Each row is a point on a tangle of strands that fork and nearly touch. The rows are in no order.
Two points are linked if the straight distance between their rows is under 115. Some points are linked to none.
Q_722: [ 18 -18 -41  -6 -25   3   6 -24 -21  14  19 -14  -8 -46 -21 -18  -5  18
   0  31  26  20  16   1 -19  12  11 -51  29 -26  11  24  -1  48 -17  18
  20  20]
Q_688: [ -2 -11  27 -27  -1  17 -11  10   8  13  20  17   1  16   0  40  -7  12
 -18  -1 -20   4 -18   2  11  -2  -2 -13  16 -46   9  13  -6 -17  16  11
 -16  -7]
Q_333: [ -1 -23 -13  13 -51 -12  24 -23   7 -20  -2  15 -17 -13   2  -7 -27  20
  32 -14  22  42  -4  -2  -6 -21 -20 -23 -13 -32  -8   1  -9  25  -4   2
  11  -4]
Q_479: [-35  -6  30 -10 -15  58 -15  30 -11  -6 -17  10  29  24   3   1 -24  32
 -26 -20  14  58 -35 -21  19 -50   4  12 -39   0 -16 -31 -14 -22   8   4
  18  36]
Q_715: [ 21  23 -23 -29 -36 -15  22  -6 -42   3  53  -7  38  -1 -31 -31   6  -6
  41 -14  41  -1  -4 -10   4 -42  12 -36  -5  24 -11 -31  -3  -7 -50  27
  22   8]
Q_823: [-11  39  33 -10 -36  -8  25  31 -35  11 -25  59 -32  -2 -10  -7   5 -18
 -30  -2 -44  40   3 -23   5 -15   7  -1  47 -12   0 -29  -7 -21  20  -8
  26   6]
Q_831: [  5  15 -34   4  -1 -30   4  16   2  -7 -12  45 -26 -22  21   5 -34 -14
  -5  41 -68   0  41  -1 -17 -23   6  -2  -1  -5   2   1 -21   5  12 -23
   4 -37]
Q_698: [ 21  29  28  -7   6 -10   7  15  22 -15   1  -9  11  25  34  -3  23 -13
  23 -28  10 -32  28 -16 -11   4  30  33  10  27  12   2  12 -18 -33 -10
 -19 -18]
Q_216: [-48 -45 -37  13  33  37  -2 -44 -22  23   0 -11 -26   9  25   4 -19  17
 -27  23  12  16 -15  17  20   2 -35 -17 -24 -33 -22   9 -45 -17  22 -24
 -12  10]
Q_233: [  4  18 -12   5 -12   8  28 -42 -51   2   7  -7  13  -7 -18 -28   0  -2
  12 -21  37  -1 -10 -11  19 -36 -12 -20  -6  19 -24 -32   0  -6 -25  14
  14  30]
Q_792: [  9   0  32  14 -30 -52 -10  35  34 -20 -41  29  -2  31   6  21   1  25
  16 -35 -10   7  27 -25 -30 -13 -31   8  -6  -6  18 -14  -9  17  -3 -24
   3 -47]
Q_65: [ 20 -23 -64 -18  11 -20 -27 -16   8   5  72 -20   3  10  29   2  15 -17
   8  24 -43 -19  37   4  10 -20 -13   8  17  24   7   5 -14  27 -16 -20
 -14 -10]
Q_633: [-26  -2  29  -2 -35  28 -11  33   4 -29 -22  -2 -11 -13 -11   6 -16  19
  -2 -18   4  61 -27 -26   8 -18   8   0 -20   4  -4 -22  15   8   4 -15
  43  36]
Q_807: [ 28   4 -25  -6 -72 -30   2  28 -23  30   9  24   6  13 -17   3  -7   8
  21 -10  25  40   5 -23 -12 -36 -17 -24  32   1   3 -18 -26  33 -43  -6
  26 -10]
Q_224: [-21 -11   1  16  43  34  19 -31 -16  23 -41   5 -30 -10   5 -38  16 -28
  21  23 -12 -35  -3  13  21  41  42  28 -12  29   5  25  20   8  12  -6
 -39 -28]
Q_910: [-15   1  -2   4 -24   6   3   7 -29 -29   5 -58  32  10 -22 -43  22   8
  32  15  24  36 -10 -13 -31 -14  12 -16  15  51   1 -18   7  46 -24   0
  48  14]
Q_504: [-28  -2   7   1  -4  43  -9  14 -23  10 -27  32   8  34 -10  25   2  28
 -30 -28  27  24 -12   3  28 -22 -16   7 -21   3  10 -27 -12 -24  -6  -5
  12  11]
Q_420: [  2  -2 -22  -7 -22  -8   2   8  25  11 -14  44 -29  16  19  39 -27 -26
 -29  18 -53  31  35  -5 -15 -19 -13   6  25 -17  36   5 -28  11   6 -29
  -9 -15]
Q_173: [ 13   3 -17  20 -11 -13  23 -22  -2  17  -8  56  21   0  26   8 -38 -10
 -17   0  22   9  10  -3  20 -26 -14  11  42  -8  -9  -8  16  -7  18  43
 -10  68]
Q_9: [ 23  47  18  16 -11 -47  13  16  -2 -19 -27  29   1 -13  -6 -73   6  -3
  33 -25 -25 -48  35   7  -8  34  14  30  14  16  -6   8  13  19  -4   9
   8 -26]
Q_253: [  4  24  -8 -22  -6   0  12  12 -21  12  -6  55 -14 -14 -17  21  -8 -14
 -44  10 -11   8  -8 -26 -12 -17  -1  -8  22  12   2 -43   1 -40   4   5
   5   8]
Q_228: [  6 -13  40 -12 -25  15  14 -10  28 -22 -41  -2   3  -1  -3  -2   3  11
  25 -56 -11 -12 -26   1 -10  -4  -7 -40 -34 -50  19  24  24 -13  14 -11
  -3 -30]
Q_273: [ -9  30  33   1 -41 -52  16  31 -39 -19 -19  26 -12 -11 -29 -55  21 -13
   9  -6 -38  -6  13 -12  -4  -5 -10 -10  36  11 -11 -25 -34  16   5   0
  21 -35]
Q_981: [  6   8   1 -31  -2 -21 -21   7  15 -15  12  40  42  47   2  19 -53  36
   9 -20  -7  14  15   0  16  -8 -12   3  10  -8 -28   2 -16 -14   5  16
 -10  21]
Q_286: [ 25  12  -2 -32 -35 -17  25   4 -28  -7  54 -28  70  12  -9 -43  -4  -5
  37  -5  19 -10  18  12   1 -26  23 -25  27   9 -19   6   1  30 -38  19
  12  18]
Q_613: [  9   0 -32 -28   7 -33 -45  21  10 -37  52  -2  32   8  19  41 -14  18
   3 -26   2  10  25 -19  -4 -36 -24   1 -11  32 -17 -38  -9  -1 -20   1
   6   8]
Q_521: [ 17 -23 -26  -7   9  12  -1  -8 -56  43  52 -32  11  12  -4 -13  12   6
  -9  20  27 -14 -21  26  26  14   8 -29  36   2  -8  -2  -9  13 -38  10
  -5  16]
Q_22: [ 11  31  22  21 -36 -62   9  27   9 -19 -12  19  13   3   8 -33   6  10
  17 -13 -33 -22  29  -5 -16  -1 -23  25  36  21 -11 -11 -26  21   0  -2
  26 -43]
Q_105: [-40 -14   4  24   6  14  20 -45 -16 -17 -46 -36   8 -22  11 -24 -16   5
   1 -10  27  12  -5  17  10   5 -21   1 -48  -3 -26  -5 -12  36  23  -6
   8  45]
Q_241: [ 28  10  32  12  17   5   3 -33  45 -22 -28 -21   9  12   9 -29  21 -40
  30 -60  17 -49   1   0  -2  25   8  20 -17   9   6  26  49 -22  -5  21
 -27 -43]
Q_953: [ -1  30  34 -16  13 -15   9   0 -28 -16  18   5  10  43  21 -12   9   6
   4  -6 -34 -20  15  17  25  -8   2  -1   7 -21 -16   5 -13 -17  -4 -12
 -14  -6]
Q_159: [ -7  -3  27   8  53 -13   1 -11   9 -39  43 -39  -7 -32  -7  -9  -2  19
  22  33  10 -19  -5  29  10   8   7  -5 -39  -6 -23  39   8  21  -2  45
  -8   6]
Q_95: [ -2   6 -15   2  53  13   7 -19 -16 -10 -16  25 -17 -14 -35  21 -10  -6
 -40  -6  16  -6 -38 -10  10  11 -28 -38 -16   4 -27 -35  10 -57  29  40
   7   5]
Q_609: [-13 -30 -12  24  25  13 -20   4  12   3 -15 -32 -39 -31   4  39 -20  -8
 -26  45  -8  38  -3 -20 -36  17   8  26 -11  22  12   9  21  -1  13  -2
  14  42]
Q_12: [-46  25  47  15 -22  38   9 -10  20  -6 -21 -20  38  12 -10 -36  10   3
  -2 -41   3  12 -13  17  31  17  -2  45 -24   8 -19   1  20  18  39  -5
   1  48]
Q_462: [-28 -26 -11  14  38  27 -17 -29 -16   0 -22 -34 -17  16  11   2  12  23
   6  13 -15 -17 -25  11   8  18 -18 -25 -38 -15 -16 -20 -44 -33  13 -36
 -12 -12]
Q_695: [ -1 -10  -5  16 -13   8  -3   9  13 -11 -41 -12 -69 -37   0  14  -2 -28
 -17  52 -17  47  17 -32 -25  15  27  33  -3  14  32  16  34   6   6 -21
  42  19]
Q_265: [-25 -22 -27   4  28  15  -3 -21 -38 -30  11 -41  39  22  22 -20   1   9
   2  13   8  13  17  17 -10 -38   9  -1   9  47 -14 -15  10  17 -15   2
   6  49]
Q_942: [-18  13 -39  -1   8  34  29 -71 -38  -3 -13 -22   2 -22  -3 -40  12 -37
  -5 -16  55  14   3  -6  30 -19 -20 -23 -20  21 -38 -25  16  26   3   7
  13  34]
Q_549: [-10  -6  24 -31  16  14 -31  45 -18 -28  41 -36  34  21   7   6   4  26
 -11  14  -8   6 -14  -1 -10 -19  11  14 -17  -2  -5 -17  -2   2 -29 -23
  -5  22]
Q_89: [ -4 -10   4  -1  24  31 -23  -8  14  37 -51 -17  23  39  16   6  18  -3
  16 -28  33 -48 -29  21 -14  58  -1   5 -17  18   2   9   5 -21  12   3
 -28 -49]
Q_424: [-17  -2 -19  19  37  -6 -17 -37  19 -10 -13  30 -17   9 -27   9 -21   4
   1 -18  10 -16 -13  14   8  21 -34 -31 -33   1 -16 -19   0 -49  29  22
  -6 -28]
Q_991: [ -6 -20 -48   7  37  -2  11 -24 -43 -18  30 -25  16 -15  10   4  -9  -6
 -12  27  13  25  -4 -23  -9 -30   2 -34   6  31 -37 -12  10  -3   3  20
  -6  42]
Q_223: [ 22  -7  18  -7  18  -8  -6  27  11 -23 -11 -15 -30 -29 -33  31  10  -3
 -11  20 -20 -25 -30 -29 -45   6   2 -32 -30   5  23 -22  14 -35   9 -20
   3 -36]
Q_997: [ 19 -11 -41  11 -57 -10   8   4 -35   8  -5  -3 -22 -27 -14 -18  -4  -8
   3  22  11  44  17 -27 -30 -10  -6 -40  35  -8  18  -7 -19  43 -17 -10
  42  -6]
Q_501: [-10 -20 -33   7  27  11 -53  36  13  -2  39 -25 -24  -4  -3  45   0  -1
 -23  22 -17  28 -25 -15   4   6 -26 -36 -27  -1 -10 -35  16 -40   3  -5
   3  18]
Q_209: [-24   3  21   5  -3  21  10  -7  11   6 -23 -12  -4  40  39 -40  33 -13
  23 -22 -21 -33  -9  33  25  13  22  25 -15 -12   9  29  -4  -7  -2 -35
 -29 -19]
Q_720: [ 11  12 -13   3  -1  15  29   0  36  16 -18  37 -21   5   2  31  -5 -40
 -18  -9   4  -8 -14  -2   6  21  -4  21  14  20  35  -7  42 -51  16  16
  -5 -21]
Q_896: [ -1  -1  -1 -13  28  -8 -37   8 -13   2  -3  16  42  34   2  20 -32  44
   1 -24   4 -16  -9   9 -13   0 -35  -9  -9  -1  -9 -23 -28  -4 -13   2
 -19   1]
Q_905: [ 19 -24  24  -5  31   3 -28  23  32  24  41 -26 -12  -5  10  23  23 -26
 -18  31  13 -11 -28   9  23  40  26  47  28  16  17  24  36  -2  20  15
  -6  33]
Q_330: [-15 -19   7   7  44  33  -9   2  -7  18 -41 -23 -12  15  22   1  20   5
  25  19  -2 -47 -29   2  -2  37  19  13 -17  33   8   7   3 -22  19  -7
 -42 -20]
Q_15: [  8  18  20 -19  33 -21  16  -7 -20 -46  44 -39   0 -31 -20 -19   7   1
   6  27  21 -18  -4 -11  -6  -4  15   2 -13  13 -20  -7   7  -5  -3  43
   4  37]
Q_970: [-18 -15  -9  38  62  -2  -4 -10  37  11  -7 -10 -17 -29 -19  32 -25  -1
  -6  33  21  -8 -14  30  15  39  -3   8 -26   0 -17  26  23  -4  38  43
   8   7]
Q_29: [ -8 -12  22  -5 -35   0 -27  38  15  -8 -26  -5   9  36  24  40  -9  23
   1 -12 -25  22   3 -13 -22 -14 -15  -9  -8 -23  21   0 -17   6  -2 -45
   5 -38]
Q_744: [ -1  12  31 -20   1  13   1 -41 -13  15  -6  18   9  43   5 -12  30   1
  14 -30 -15 -27 -20  20  33   5   1  -8 -17 -30   5  20 -11 -50   8 -21
 -28 -19]
Q_538: [ -5 -10   7   0   7  36   4  16  -6  75  15 -22   3 -20   6   2  19   5
 -33  35  20   0 -21  14  13  40   8  15  19  -8   4  19  -5   0  17  15
 -14  43]
Q_316: [  4   3  42  12 -26   2  10 -14  19 -48 -39 -18 -34 -37 -14 -23  11   5
  43 -46  12 -10 -13 -17 -13 -13   0 -34 -62 -14  12  -2  18 -16  -4 -19
   7 -23]
Q_19: [-36   1  40  -2   3   8  14 -21 -23 -18  23 -18  28  27  13   1 -21  20
   2  -3 -11  26 -13  15  20 -36   3  -5 -18 -45 -35   9 -15 -13  10  14
 -14  51]
Q_492: [ 25   3 -37  -9   9 -17  -1   8  29  13  58  36  -6 -13  -2  -2  11 -36
 -21  -1   0 -35  27   5  10  20   3  14  34  -2  -3  10  -1 -34  15  32
 -18 -13]
Q_27: [  5 -16 -15  -6 -14  -7 -38  -8  10  11  30   9  17  53  37  38  -6  12
   7 -11 -30  11  29  -2  11 -19 -29  12  12  -6  10   6 -39  10 -26 -40
 -18  -4]
Q_611: [ 19  -8 -43  14 -27 -28  26 -17  -1  15   8   5   4 -24  10 -22  -2 -17
  19  21  38   5  37  13   7  10   3  13  38  29  35  18  24  45 -28  20
  16  20]
Q_131: [ 24  23  16 -35  13 -31  -4  27 -21 -16  47 -40  29 -28 -10   2  -2  -9
  -2  44  -8  -1   0 -10 -21 -23  35  -5  21   8 -24  -9  12  10  -6  40
  15  53]
Q_926: [ 14  -6   2 -12  28   2  -8   8 -16  -1  -2  30 -27  -6 -37  30   1  -3
 -36  23 -18 -11 -22 -21 -20   4  -8 -41  -4   3  -6 -32  -8 -51  14   2
   8 -24]
Q_687: [-22  17 -31  15 -11  -5   2  20 -59  29 -40  -5 -14  32 -18  -5  21  28
 -18  20   3  51   1 -20 -32 -41   2 -10  14  42  16 -37 -20  37 -39 -35
  26  -2]
Q_377: [-24  20  31  -6  35  27  27 -10   0 -18 -18   3 -30 -24 -22 -13  10 -30
 -13   6 -18 -19 -24 -19  19  14  31  17 -28  26  -6   0  28 -44  38   9
   9 -15]
Q_944: [ 15 -25 -42  12  -2  -3 -34 -22  -2  14  24  29 -18  32  12  38  -2  16
  11 -15 -11  24  12   0  27 -26 -36 -21  -8   9  11 -19 -36 -21 -21 -29
   0 -15]
Q_524: [ -4  -7  20   5 -24  45   4 -24  16  34 -14  -8  21   0 -13  18   5  21
  -5 -33  57  -8 -43  20  23  32 -21   3 -19 -22  14  12  11  -1  14  16
  -7  -5]
Q_33: [-12   7  23   2 -17 -14   7  29 -25 -49   3 -46  -9 -30 -19 -38  10  12
  11  30 -18  18  -5 -24 -44  -2  25  -5   4  40   0 -21   8  23  -6 -17
  51  -3]
Q_369: [-17  13  30  -8  13  -6   6 -11  15 -39  -1  18  25  29  23  15 -36  33
   4  -6 -12  21   7  13   3 -19 -18  22 -17 -20 -16   7   5   2   8  25
 -14  42]
Q_339: [-13   8   6  34 -40  -2  28 -25  26   7 -54  56 -29  -7 -15 -35  23 -13
  19 -37 -19  -4   7  -3  24  11 -21   6   0 -16  16  14  14   8  25  -3
  13 -43]
Q_604: [-26  29  25   9  -4  -7 -11   5 -61 -13 -27 -29  16  17 -28 -54  15  31
  13  10  14  12 -12   3 -15   6   0 -22   7  37  -3 -35 -15  51 -17 -13
  30  -2]
Q_129: [ 28  26   2 -12 -26 -40  -2  22  13 -19 -19   6 -17   7   0  11  19   9
  16 -17 -12 -18  21  -6 -25 -26  -6 -14 -15  14  18 -19 -23  14 -27 -45
  -8 -47]
Q_271: [ 15  11  10   1   5  29 -11 -10 -59  58  -2  -5   4  12 -25 -31  10  20
  -8  14  34 -28 -21  25  10  28  -5 -16  30 -12 -10  -6 -19  11 -16  -1
 -11  13]
Q_451: [-22   1 -14  19  -2  23 -10  -6 -28  27 -30   2  -2  10  -9   9  10  31
 -15   7  36  20 -16 -12  -2 -12 -18   2  -3  26  16 -35  -5  23 -24 -21
  16  20]
Q_114: [  9 -28   7  24  37 -15   0  -9  20  -8  15  -5   7  -5  -1   6 -26  16
  15  24   6 -25  -1  32  11  36   1  11 -21 -29  -3  32   5  18  11  37
 -20   3]
Q_536: [ 25  22  31  -1   6  -9   5 -18  31 -16 -22  11  26  36  20   3  20 -14
  15 -61  -4 -38  25   3  -8   1   4   9 -14  -3   0  19   8 -37 -13  -3
 -26 -60]
Q_275: [ 48  38   8  -2 -22 -23   4 -18   6 -11  32  36  24 -19 -15 -14   3  -4
   3 -39  25 -28  31   6 -17  12   7  15  13 -20  -7   4   8 -22 -19  41
 -13  -2]
Q_210: [ 25  16  17 -31 -16 -20  15  47  50 -13   8  17 -10 -13  12  25  -6 -22
  -2  -9 -24   5  20 -15 -22   2  26  15  18 -13  16  38   5 -20   9  -4
  -9 -31]
Q_770: [ -1 -32 -40  20  31   3  26 -35 -36  22  33 -28  22  -6  14  -2 -10 -27
  -9  13  30  24  -5   2  40 -52   6 -48  15 -17 -37  16 -12   5   7  37
   2  44]
Q_170: [-29 -21  15   3  56  13 -18  -7  59 -15 -11 -18  24   3  -4  52 -19  -4
 -14  -2  17   8 -35  30  18  34  -5  28 -34 -12 -13  11  39 -18  56  51
  -6   2]
Q_92: [ 24  -8 -14 -11  25 -30  -4   6  -9  28  34  18   8 -23 -22  11  -7 -21
  -3  12   5 -18  10  -6  12  -6 -14  -4  38  -9  -2   7  -5  -5   9  37
 -15  33]
Q_171: [ 22  18  26  -2  18  -4  -4  26  10   4 -39 -22 -14   3  14 -21  11 -16
   7  -7 -30 -58  12  -4  -5  22  38  23  -4  17  22  24  12   6 -18 -15
 -25 -41]
Q_610: [-40 -31 -31  28  43  32  -7 -11  -2  33   5 -19 -22  -6   3  23 -29   1
 -46  41   5  19 -19  19  11  10 -24 -10  10 -41 -13  11 -27   1  32  22
  -6  21]
Q_556: [ 36 -11  16 -22   4  19 -19   5   2  51  30 -17 -10 -25  -4   3  29 -10
 -37  30  37  18  -8  -6  11  24  35  21  45  13  26  21  25   6  -5   3
  16  46]
Q_213: [-10 -15  -4  20 -32   2  28 -30  -6  -7  13 -15 -10 -37  -5 -22 -23   2
   3  16  33  35  10   2  15 -15   7 -11  12 -45   2  29   6  33   6  28
   8  38]
Q_322: [ 15  50  23  -1  -4 -33  20   0  11  -9   9  47   9 -19 -15 -51   3  -6
  23 -13  -2 -41  25  20  -4  11  14  20   3 -16 -33  25  15  -1   1  36
 -23 -14]
Q_558: [ 24 -23  -9 -28  -3  -8   0  22  62   4  28  10   8 -18  14  56  12 -46
   2 -45   1 -12   6 -14 -11   1  15 -20   8 -14  22  38  13 -36   9   7
 -22 -44]
Q_788: [  6 -27 -28  -9  -8  25 -16 -12 -41  12  30 -12   5  16 -26   3 -13  24
  17   2  22  -4 -32  -3  23  -1 -28 -46 -21 -12 -11 -36 -26 -25 -28  -1
   6 -12]
Q_206: [-39   0  -9 -23  10  12 -16  27 -43 -26  12 -31  38  32  17 -13  -9  24
  -8  24 -18  41  -4   0 -17 -46  12  -5 -19  32 -18 -29 -17   3 -18 -13
  14  28]
Q_634: [ -2 -11 -33  -4  30 -31 -30  14  17 -20  44  -4  -7   4  -3  29 -30  -8
   1   3   0   5  -3   3   7  -5 -33 -17 -12  17 -18 -40   3 -30   6   6
  -6  23]
Q_602: [ 26 -20  14  -2 -18  -7  -6   3  70 -29  52 -19   8 -23  21  21   4  -2
  23 -30  28 -15   9   0  -5   6   2  23 -10 -14  25  46  31  -3 -12  20
 -22   0]
Q_724: [  4  28  15  15 -47  30  31 -40  17  26 -32  21  -4  -7 -43 -19   1 -12
  -6 -40  50  20 -14  -3  53  13 -25  10  -4   5  10 -15  35   8   7   8
  19  25]
Q_542: [ 35  11   0 -36  18 -25 -32  36  37 -27  43  -7  28   3   2  38   0  -1
  -2 -32 -11 -26   8 -26 -27 -17   0   3 -11  45  -2 -18  -8   4 -13 -11
  -9 -31]
Q_847: [ 13   1   8 -11  -7   6  -4  33   8  -9  16 -20  -3  14  44  20  16  -9
 -23  26 -78   8  11  -9 -16 -18  26  37  24  -4  16  10  -2   8  -8 -48
  -8   5]
Q_801: [ -7  11 -76   6  27 -47  10 -16  -1   1   4  27 -35 -34  -4  -2 -22 -12
  11  40 -37 -16  40  13 -23 -22  -1   5  -9  19  -3 -18 -29 -17  -7 -14
  -4 -29]
Q_260: [  5 -19 -38  26  38   3   7  -9   1  64 -11  39 -27 -27   2  -4 -11 -24
 -13  54   6 -31  20  13  22  43  15  21  30   1  -1  25  22  10  -4  13
  -9  -9]
Q_463: [-15   0  45   0 -39  34 -13  -2  13   5 -41  -9  25  18 -14  -4   7  33
   6 -59  17 -15 -23  15  -7  31  -1 -13 -24 -33  15  13   3   9  16 -11
  -2 -27]
Q_418: [  5  -4 -12  16 -17  -2  37  -8  -2  13   9   4 -33 -34  12 -45  11 -16
  19  38  15 -17  24  11  27  18  34  21  22   5  17  33  22  38 -38  -7
   6   4]
Q_279: [-73  -6  24  17  19  41   7 -11   0 -10 -45  -7  -7 -23  11 -20 -26  16
  -6  12  -1  30  -7  14 -13  19   4  16 -36  -8 -21  12 -21  18  47   6
  -1  35]
Q_893: [-32  -4 -17  25 -12   5  45 -53 -33 -20 -37  -9  -2 -11   0 -65  -7 -14
  14  -9  33  31  11   0  24 -12 -29 -17 -12  -9 -35  -8 -11  49  18  -9
  25  18]
Q_573: [  2 -25 -42  -5 -10  27  11 -20 -52  54  36 -27  31   3  10  -3  16 -13
 -13  32  34  16  -3 -13  41 -22   5 -32  27 -13 -14  -2   4   3 -13  16
  13  50]
Q_529: [-25 -45 -31  23  22  18 -20   3  37  -9   8 -13 -37  -6   5  52 -20  -9
 -40  26   5  27 -30 -14   3  29 -11   0 -11   8  10 -14  28 -35  33   0
   6  28]
Q_813: [  4 -14  22  -5  -5 -17 -19  -4  23 -21  35   6  39  61  51  20   3  16
   8 -38 -11 -10  22  21  25  -8  11  25  21 -21  -9  26 -13  14 -30 -32
 -34   5]
Q_680: [-35   3  -1   0 -32   2  -5  21 -24 -15   1 -15   7  32  17  17  -2   5
 -25  36 -69  47   3  -8  -6 -41   5  12  20 -16 -11   0 -14   0  -6 -47
  10   2]
Q_922: [ 24  32  37 -29  -9 -25  -5  46  25 -45  30   7  17   0  10  20  10  -9
 -25 -27 -31 -10   9 -24 -20 -21  26   9  20  -1  -6 -11  -8 -13   3 -27
   1 -19]
Q_2: [ -2  24   4  -9   6   6  -7 -11 -69  23 -25 -10  43  24 -23 -55   9  29
  24  -4  28 -21  -9  27  -7  12  -2 -11  11  26 -27 -20 -18  40 -25  -1
   5  19]
Q_137: [ 12   8   5  22 -65  17  39 -37  35   6 -32  25 -18  -4   4 -12  13 -26
   8 -32  23   0   4   5  42  10 -16  19 -11  -3  35   5  39   4  -8  -7
  19  -5]
Q_495: [  1  -1 -15  15  10  29  17 -11   4  39 -31  15 -25  -6   8 -31   6 -10
  -3  30   4 -36   7  26   9  43  40  30  -9  -5   7  36  10  31 -11   4
 -22   9]
Q_237: [ 14  -1 -18  20  30   2  22 -18   8  42  22  53 -15  -5 -10 -10   9 -24
 -18  15  -9 -34   9  36  33  28   4  14  18 -22  -4  31  16 -24  13  20
 -22 -11]
Q_218: [ 42  -5  15  -7  12 -23 -31  31  -4 -17 -14 -34 -28 -23  -6  29  15  10
   3  28 -13 -19  -7 -26 -56   9   5  -7 -18  37  40 -15   6   8 -36 -33
  14 -24]
Q_268: [  6  12  -5  17 -49 -38  14 -21   5 -13 -50  37 -19  -7 -34   1 -31  17
  25 -29  21  19  13  -3 -16  -7 -45 -22 -16  -4   8 -10  -8  32   0  17
  19 -23]
Q_96: [-11 -24   7   7  47  32  -9  30  54  -7  30 -23   4  10  11  36   7 -17
 -13   9   2   3 -19  19  22  31  11  38  -2  -1   0  25  46 -32  34  43
 -16  15]
Q_472: [ -7   2 -20  13  16  23 -25 -37  24  42 -40   9  41  53  14  22   7   9
   6 -58  25 -25 -20  44  -5  36 -38  19  -1 -17 -11  12   4 -20  14  12
 -32 -46]
Q_829: [ -2  -5   2 -18   3   7 -28  35  30  22 -25  33   2  36  14  67  -9   4
 -24  -9 -37  27  14 -14 -23 -30  -9  20  17   0  41 -10 -16   1   1 -23
 -18 -11]
Q_675: [ 35 -25 -33  -8   2 -17  -4   0 -15  32  56 -10  -8 -52 -37  18  -8  -9
  -6  31  31  10  -7 -10 -10 -10  -5 -36   8 -17  -3   9  -9  24  -7  48
  -1  26]
Q_782: [  0   5 -18   7  41 -32 -14 -15  33  -3 -28  38  10  35  -8  37 -19  11
   1 -31 -18 -37   3  20  -9  34 -15  -1  -7   9  -5  -6  -5 -27  27  23
 -32 -46]
Q_111: [ 10 -11  -3  -9  23  13 -14  22   5  22  34  -9 -21  -4  31  16  15 -18
 -11  47 -37  -1  -3  -4   6  23  33  41  23   1  21   7  10   7  -3  -2
 -18  21]
Q_584: [ 10 -31 -37 -14  -8   0 -12 -11 -17   4  52   2 -13  -8 -16  29   1   4
   0  13  10  28  -2 -24   0 -17 -19 -41   3  -2  16 -26 -24 -20 -26 -19
  16  -4]
Q_292: [-17   3  19 -19  -2 -12  19 -28 -27 -35  46 -19   9  11  15 -26   9   6
  16  10 -24  10   0  16  18 -15  13 -18  16 -25 -16  21  -8   7 -10   3
   2  24]
Q_916: [ -7 -33 -22  25  34  33 -16   6  -1  48  32 -50 -31 -32   0  13  10 -16
 -32  49  32  31 -27  21  21  21   6  -7  20 -19 -11  18  -1  11  33   9
   6  38]
Q_166: [ -9  -7   5   5  16  19  -5 -28 -55   1 -12   1 -19  15 -22 -12   2  38
   1  -8   8 -10 -29   2  -5   3 -18 -49 -24 -21  -4 -27 -37  -4 -11 -31
   4 -24]
Q_857: [-11  29  -9   9 -21 -36  28  24 -28  -4 -31  45 -42 -26 -11 -44  10 -29
 -14  29 -52   6   7 -35  -1   5  10   9  38   5  -7 -25 -14   6   5  -7
  30 -21]
Q_71: [  7   3 -13  -8   9   2 -31 -13  13  34 -33  48  32  47  -2  39  -8  29
  -4 -38  12  -2  13  28 -10  23 -27   9   9   4   9  -9 -19  -5  -3   9
 -27 -18]
Q_372: [ 21   9  58   7 -22   5  13   4  27 -15  -2 -23   2 -23  -6 -39  24   0
  28 -24   7 -28   1   4  17   7  29  -1 -14 -43  10  60  16   7   5   8
  -2 -23]
Q_266: [-12  -2  48   8 -23   1  -8  26  -5 -59 -31 -20 -23 -33 -22 -17   0   2
   3   7 -19  25 -28 -45 -12   5  13 -10 -20   7 -10 -22  14  19  16 -24
  43   1]
Q_340: [ 40  22 -10 -19  -2 -48  10  19  31 -10 -11  12  -4 -32   3 -15   8 -17
  23 -14 -14 -67  33  -5 -31 -20   3  -4 -14  -7   8  -2 -30 -18  -5 -28
 -23 -58]
Q_785: [ -9  13  46  -6 -11  37   0  32  -5  27 -48 -30  -2  37  33 -21  34  -2
  11 -34 -23 -35  -6  -5 -17  15  32  24  18   9  20  22   4   0 -13 -35
 -35 -34]
Q_904: [ 13   9 -47  -8 -28 -40   3  16 -45  38 -14   6   9  32 -24  16   8  17
  12  19   4  53  16  -1 -19 -52  -1 -26  19  35   6 -23 -28  31 -39 -14
  23 -20]
Q_497: [-84   5  45  33  -8  28  20 -16  17   5 -44 -11  16 -20   2 -41 -13   2
 -13 -13 -17  25  -4  22  23  19 -10  48 -22 -30 -36  16  -5  22  69  -9
   7  35]
Q_335: [-12  -4  40 -10   7   9 -22  -3  43 -16  13  10  44  52  32  20  -1   9
  -2 -42  -4  -8  11  11   9  15  27  20   4 -29  -6  38   7 -21   9   3
 -26  -2]
Q_760: [ 35  13 -16  -7 -20 -15 -10  40   9 -19 -17 -21 -51 -51  -7  28   1 -22
  -9  42 -23  17   5 -38 -59  -5  21  16  -6  25  27   0  19  12 -22 -36
  32  -7]
Q_632: [ 28  15   2 -15 -16 -35  26  44  40 -24   2  16 -25 -55   7  -8  -1 -21
   9  14 -59 -43  29 -14 -29 -27  24  -1  -3 -30   6  33  -1  -8  16 -19
 -10 -46]
Q_156: [ 37 -20  -1 -12 -32   3  -3  20  54  -1  50   3  -6 -25   2  30  21 -15
  -3 -30  38 -16  -4 -28 -11  -2   4   6  -6   7  39  10  28 -38 -20  -1
  -9 -14]
Q_437: [  2   3 -62 -19 -16 -29   9 -26  16  -9  39   8  -3 -24  19 -10 -10 -20
  23  36 -24   0  55  12 -10 -47 -10   6   1  11  15   0 -34   9 -17 -22
  -1 -17]
Q_989: [ -4   8  17  26 -25 -12  14   6  -6   5 -64  53 -19   4 -18 -20  -9  29
  21 -26  -7   6   6   6   2  29 -23  -5  14 -20  12   2 -17  26  19   5
  11 -24]
Q_169: [ 14  18  -1 -38  10 -11 -11  42 -15 -28  49 -36  28 -10   4   9   7   3
 -14  24 -24 -10   9  -6 -29  -7  19  24  14  36   5 -21   6  22 -18  -9
  -4  23]
Q_203: [ -8  10  33   4   8  36   5 -17  27  -8 -27 -15   7  -5  -1 -12   6   5
  -2 -15  33  -5 -21  27  -5  27  -1  29 -21  -4   6   5  29   1  32  19
   1  24]

Follow the links from the first point to the second, and from the first to the third. Name the last point that the two ways share.
Q_218; Q_744; Q_92 -> Q_71
Q_224; Q_275; Q_922 -> Q_926
Q_9; Q_241; Q_611 -> Q_71
Q_156; Q_65; Q_260 -> Q_210
Q_613; Q_724; Q_857 -> Q_926
Q_33; Q_724; Q_223 -> Q_722
Q_171; Q_340; Q_602 -> Q_210
Q_536; Q_611; Q_633 -> Q_495
Q_680; Q_944; Q_633 -> Q_905

A fork is a point with three links. Follow the links from the first point to the second and name the forks in between, in order.
Q_424; Q_801 -> Q_926 > Q_210
Q_418; Q_2 -> Q_495 > Q_722
Q_501; Q_19 -> Q_926 > Q_71
Q_95; Q_675 -> Q_71 > Q_495
Q_542; Q_857 -> Q_926
Q_492; Q_33 -> Q_722

A fork is a point with three links, a tip a point with one. Leave the first point through the second and follow the links. Name the first fork or tip that comes.
Q_770; Q_991 -> Q_905
Q_896; Q_981 -> Q_241
Q_893; Q_105 -> Q_316
Q_801; Q_831 -> Q_210
Q_114; Q_159 -> Q_722
Q_922; Q_542 -> Q_926
Q_241; Q_536 -> Q_71
Q_610; Q_216 -> Q_335
Q_340; Q_129 -> Q_65
